Each scene shows the same named points in several views. A view is turned or mirrored, shifted and resized as a whole, has a little noise and may leave points out.
(in the rows, 128 means zero)

Scene 1
View 1
q643: [ 99 121  95 160 110 141  99 124 148 148 169 109 181 122 164  67 153 132
  81 113 105 151 129]
q654: [106 114  87 195  99 160 105 148 147 139 165 108 186 117 188  58 166 159
  84  81  86 190 140]
q360: [107 135 123 112 162  78 126  74 166 129 169 100 174 116 101 103 144 124
 113 138 158 115 117]
q288: [ 89 126  90 198  81 160 127 167 139 141 168 104 170 111 174  58 148 170
  92  88  80 184 139]
q419: [102 149 137 102 180  46 164  69 173 112 168  92 162 106  63 122 131 144
 142 143 179 109 114]
q888: [102 132 113 147 138 103 134 108 160 128 168 100 172 113 124  90 148 148
 113 116 134 146 126]
q676: [ 80 129  93 171  78 155 111 154 133 153 172 107 166 118 167  56 134 138
  78 115  87 148 130]
q517: [105 120  94 200 107 146 130 151 154 128 163 102 182 109 170  68 164 181
 103  76  95 197 142]
q619: [114 136 128 103 185  60 132  57 176 119 167  97 179 115  88 114 150 128
 124 139 175 116 114]
q23: [129 119 117 138 178  87 120  74 179 117 162 100 195 115 124 102 173 145
 118 105 155 157 125]
q890: [133 123 124 138 193  71 137  67 188 103 161  95 193 109 106 113 176 161
 136 100 167 163 126]
q972: [ 86 143 112 167 109 114 161 143 148 127 168  97 155 104 123  83 131 175
 120 107 117 156 131]
q949: [ 88 143 122  92 142  85 111  77 151 146 176 105 165 124 102  93 123  93
  92 166 150  80 109]
q680: [109 115 100 131 136 124  78  88 158 148 169 110 191 128 156  76 160 103
  74 127 125 129 122]
q140: [ 89 127  98 128 110 131  88 107 141 160 175 111 174 129 149  67 135  96
  70 145 112 109 118]
q578: [ 88 142 122  62 151  75  94  54 151 157 179 107 166 130  94  94 117  61
  80 190 162  49  99]
q687: [121 128 124 110 184  71 121  58 177 120 166 100 186 118 101 109 159 125
 118 131 168 122 116]
View 2
q687: [157 167  94 189 135 124 122 115  85 138 122 136 116 127 120 103 137 134
 180 112 149 161 134]
q517: [158 149 152 149  90 100 106 155 133 125 100 156  87 163  98 131  99 128
 114 143 148 132  65]
q140: [136 145 115 129 134  91 115 136 143 145 108 133 122 157 137 134 156 163
 157 135 143 156 109]
q419: [160 172  98 202 148 141 125  97  70 141 152 110 121 114 115 120 128 134
 185 120 146 133 138]
q643: [143 144 129 132 115  90 111 148 144 138  98 148 108 162 123 130 137 150
 139 137 145 153  90]
q888: [154 158 123 166 121 115 116 129 110 135 121 135 107 141 111 126 121 137
 151 131 146 139 102]
q23: [162 165 107 187 115 120 117 128  90 132 109 153 103 136 110 101 121 125
 161 114 152 161 115]
q949: [140 156  95 154 155 112 123 111 111 150 132 114 133 133 139 130 160 161
 184 127 142 153 136]
q676: [140 142 144 121 114  87 108 148 155 138 106 136 106 167 120 149 129 155
 127 150 142 132  76]
q619: [158 169  92 194 142 130 123 108  79 140 131 129 120 123 119 107 136 135
 185 114 149 155 137]
q288: [150 144 157 131  97  92 106 155 150 130 102 147  91 168 104 145 107 140
 110 152 145 125  59]
q680: [144 150 108 143 123  94 115 140 131 140  96 150 115 155 131 115 151 151
 158 123 147 171 111]
q360: [152 163 101 178 138 121 121 115  95 141 127 127 120 131 123 117 138 142
 175 122 147 151 129]
q972: [155 155 143 160 117 115 112 130 116 133 131 123 101 145 104 146 105 137
 133 147 145 112  84]
View 3
q23: [121 116 135 110 135 112 122 131 141  97 148 112 138 144 123 143 162 151
 130 167 151  77  78]
q888: [117 114 128 116 133 108 112 111 134 112 128 108 135 131 121 136 151 137
 138 151 145 108  98]
q680: [136 109 102 109 154 122 118 131 114 113 115 133 161 144 142 148 137 134
 148 133 137  91  88]
q972: [110 113 135 126 118  99 105  93 133 125 118 101 123 120 110 134 149 136
 129 141 136 140 118]
q360: [114 113 123 101 153 116 113 114 143 100 136 104 142 130 130 124 154 129
 166 171 165  85  80]
q890: [114 118 148 109 128 109 123 129 152  89 162 102 129 143 117 139 172 156
 127 183 158  70  73]
q643: [133 109 108 121 136 112 113 119 111 125 107 130 152 138 131 152 136 137
 129 119 123 119 109]
q619: [110 115 132  97 154 115 116 117 152  89 149  99 139 132 126 121 162 133
 169 186 175  71  68]
q676: [130 108 106 127 132 108 106 104 106 137  92 128 149 128 128 149 129 129
 130 106 117 145 126]
q517: [127 114 132 136 104  99 115 115 117 129 116 122 133 138 112 162 148 156
  90 119 111 135 123]
q578: [118 106  90  84 196 130 106 111 134 100 115 112 164 123 154 108 135  99
 221 166 181  76  69]
q419: [ 97 116 141  99 149 112 109  99 163  93 152  83 125 120 120 108 166 126
 177 197 183  84  75]
q140: [131 107  94 110 161 121 109 116 112 122 100 129 161 132 144 139 129 120
 166 125 138 110 100]
q654: [136 111 118 134 113 105 117 123 106 132 107 134 146 144 122 168 140 153
  94 106 104 133 122]
View 4
q643: [129 132 104 143 136 134 146 136 116 137 122 139 140 114 138 101 130 134
 111 114 114 158 142]
q687: [121 128 128 140 106 130 116 149 100 133 137 118 105  90 111 133 131 171
  91 168 170 105 112]
q680: [126 133 101 138 123 127 141 155  98 128 126 137 119 111 142  99 128 135
  97 131 139 131 145]
q949: [121 141 124 134 111 134 154 165  91 160 126 113  83  97 118 126 145 135
 125 145 172 103 121]
q288: [135 129 110 151 154 144 147 110 139 143 120 141 169 116 130 106 131 141
 123  96  83 191 136]
q654: [134 127 102 150 149 136 138 118 132 127 123 147 171 118 141  96 122 143
 104 104  86 184 145]
q578: [116 147 119 128 102 129 163 185  75 161 127 112  59  97 123 121 149 124
 125 152 192  82 126]
q517: [134 124 114 153 149 140 128 107 140 131 125 140 175 111 125 112 124 158
 106 110  87 184 132]
q888: [127 130 124 145 129 139 134 129 120 145 129 124 131 101 116 125 134 157
 113 134 130 144 119]
q23: [125 123 123 146 116 130 107 137 112 121 136 126 132  95 117 127 124 176
  81 159 147 125 118]
q972: [130 131 132 150 140 147 139 113 136 160 126 120 146 100 104 133 140 159
 130 122 114 164 110]
q140: [126 140 105 136 127 133 163 157  99 149 121 133 110 113 141 102 138 119
 123 118 137 135 144]
q890: [124 120 132 148 113 132  94 130 116 121 142 120 132  89 105 138 124 194
  76 171 152 121 106]
View 5
q140: [103 130 140 115 134 115 124 148 144 101 127 116 130  95 107 113 140 165
  63 128  67 116 155]
q687: [137 131 138 126 165 133 169 150  85 157 142 102 107 129  99  63 102 195
  95 123 126 135 101]
q619: [139 131 130 126 168 139 167 159  72 159 130 106 105 130  89  57  95 194
 100 117 129 137 102]
q23: [139 126 149 137 144 137 178 139  99 155 167  93 113 144 132  72 124 183
 103 136 128 114 110]
q360: [130 128 131 126 156 136 156 158  88 144 126 109 112 125  94  71 108 184
  93 120 113 127 117]
q419: [144 126 115 133 164 155 165 175  43 161 103 116 103 145  73  48  89 187
 112 110 136 130 109]
q680: [112 130 153 119 140 114 145 134 147 119 157 102 123 103 124 104 139 176
  69 134  83 121 135]
q888: [129 121 135 140 126 144 156 153 100 132 135 109 121 142 122  88 137 161
 100 133 109  97 143]
q578: [107 140 121  93 187 108 122 168 103 124  92 124 110  72  46  76  83 202
  58 100  81 165 115]
q890: [149 123 143 144 145 148 187 145  78 165 160  95 109 158 127  61 116 183
 115 134 143 113 105]
q949: [114 131 123 110 164 124 131 166  99 125 101 121 116  97  69  81 102 185
  73 112  89 140 128]
q972: [130 115 125 153  99 163 149 162  93 119 117 119 130 161 127  96 157 137
 111 138 105  70 171]
q676: [106 119 141 137  93 136 126 147 147  89 130 117 140 125 140 127 175 133
  80 144  66  73 188]
q517: [127 113 152 158  83 152 160 136 135 116 164 102 137 163 174 115 185 132
 106 158  99  55 174]
q288: [117 114 146 155  75 149 141 143 142  97 148 110 141 153 165 129 192 121
  98 155  80  50 193]
q654: [118 116 159 150  85 138 151 128 157 104 174  99 139 145 176 126 189 135
  91 160  84  62 176]

Which points are out of place in each view (at most two, in the order of its rows)? Write - if all are in place.
view 1 -> -
view 2 -> q643
view 3 -> -
view 4 -> q888
view 5 -> q890
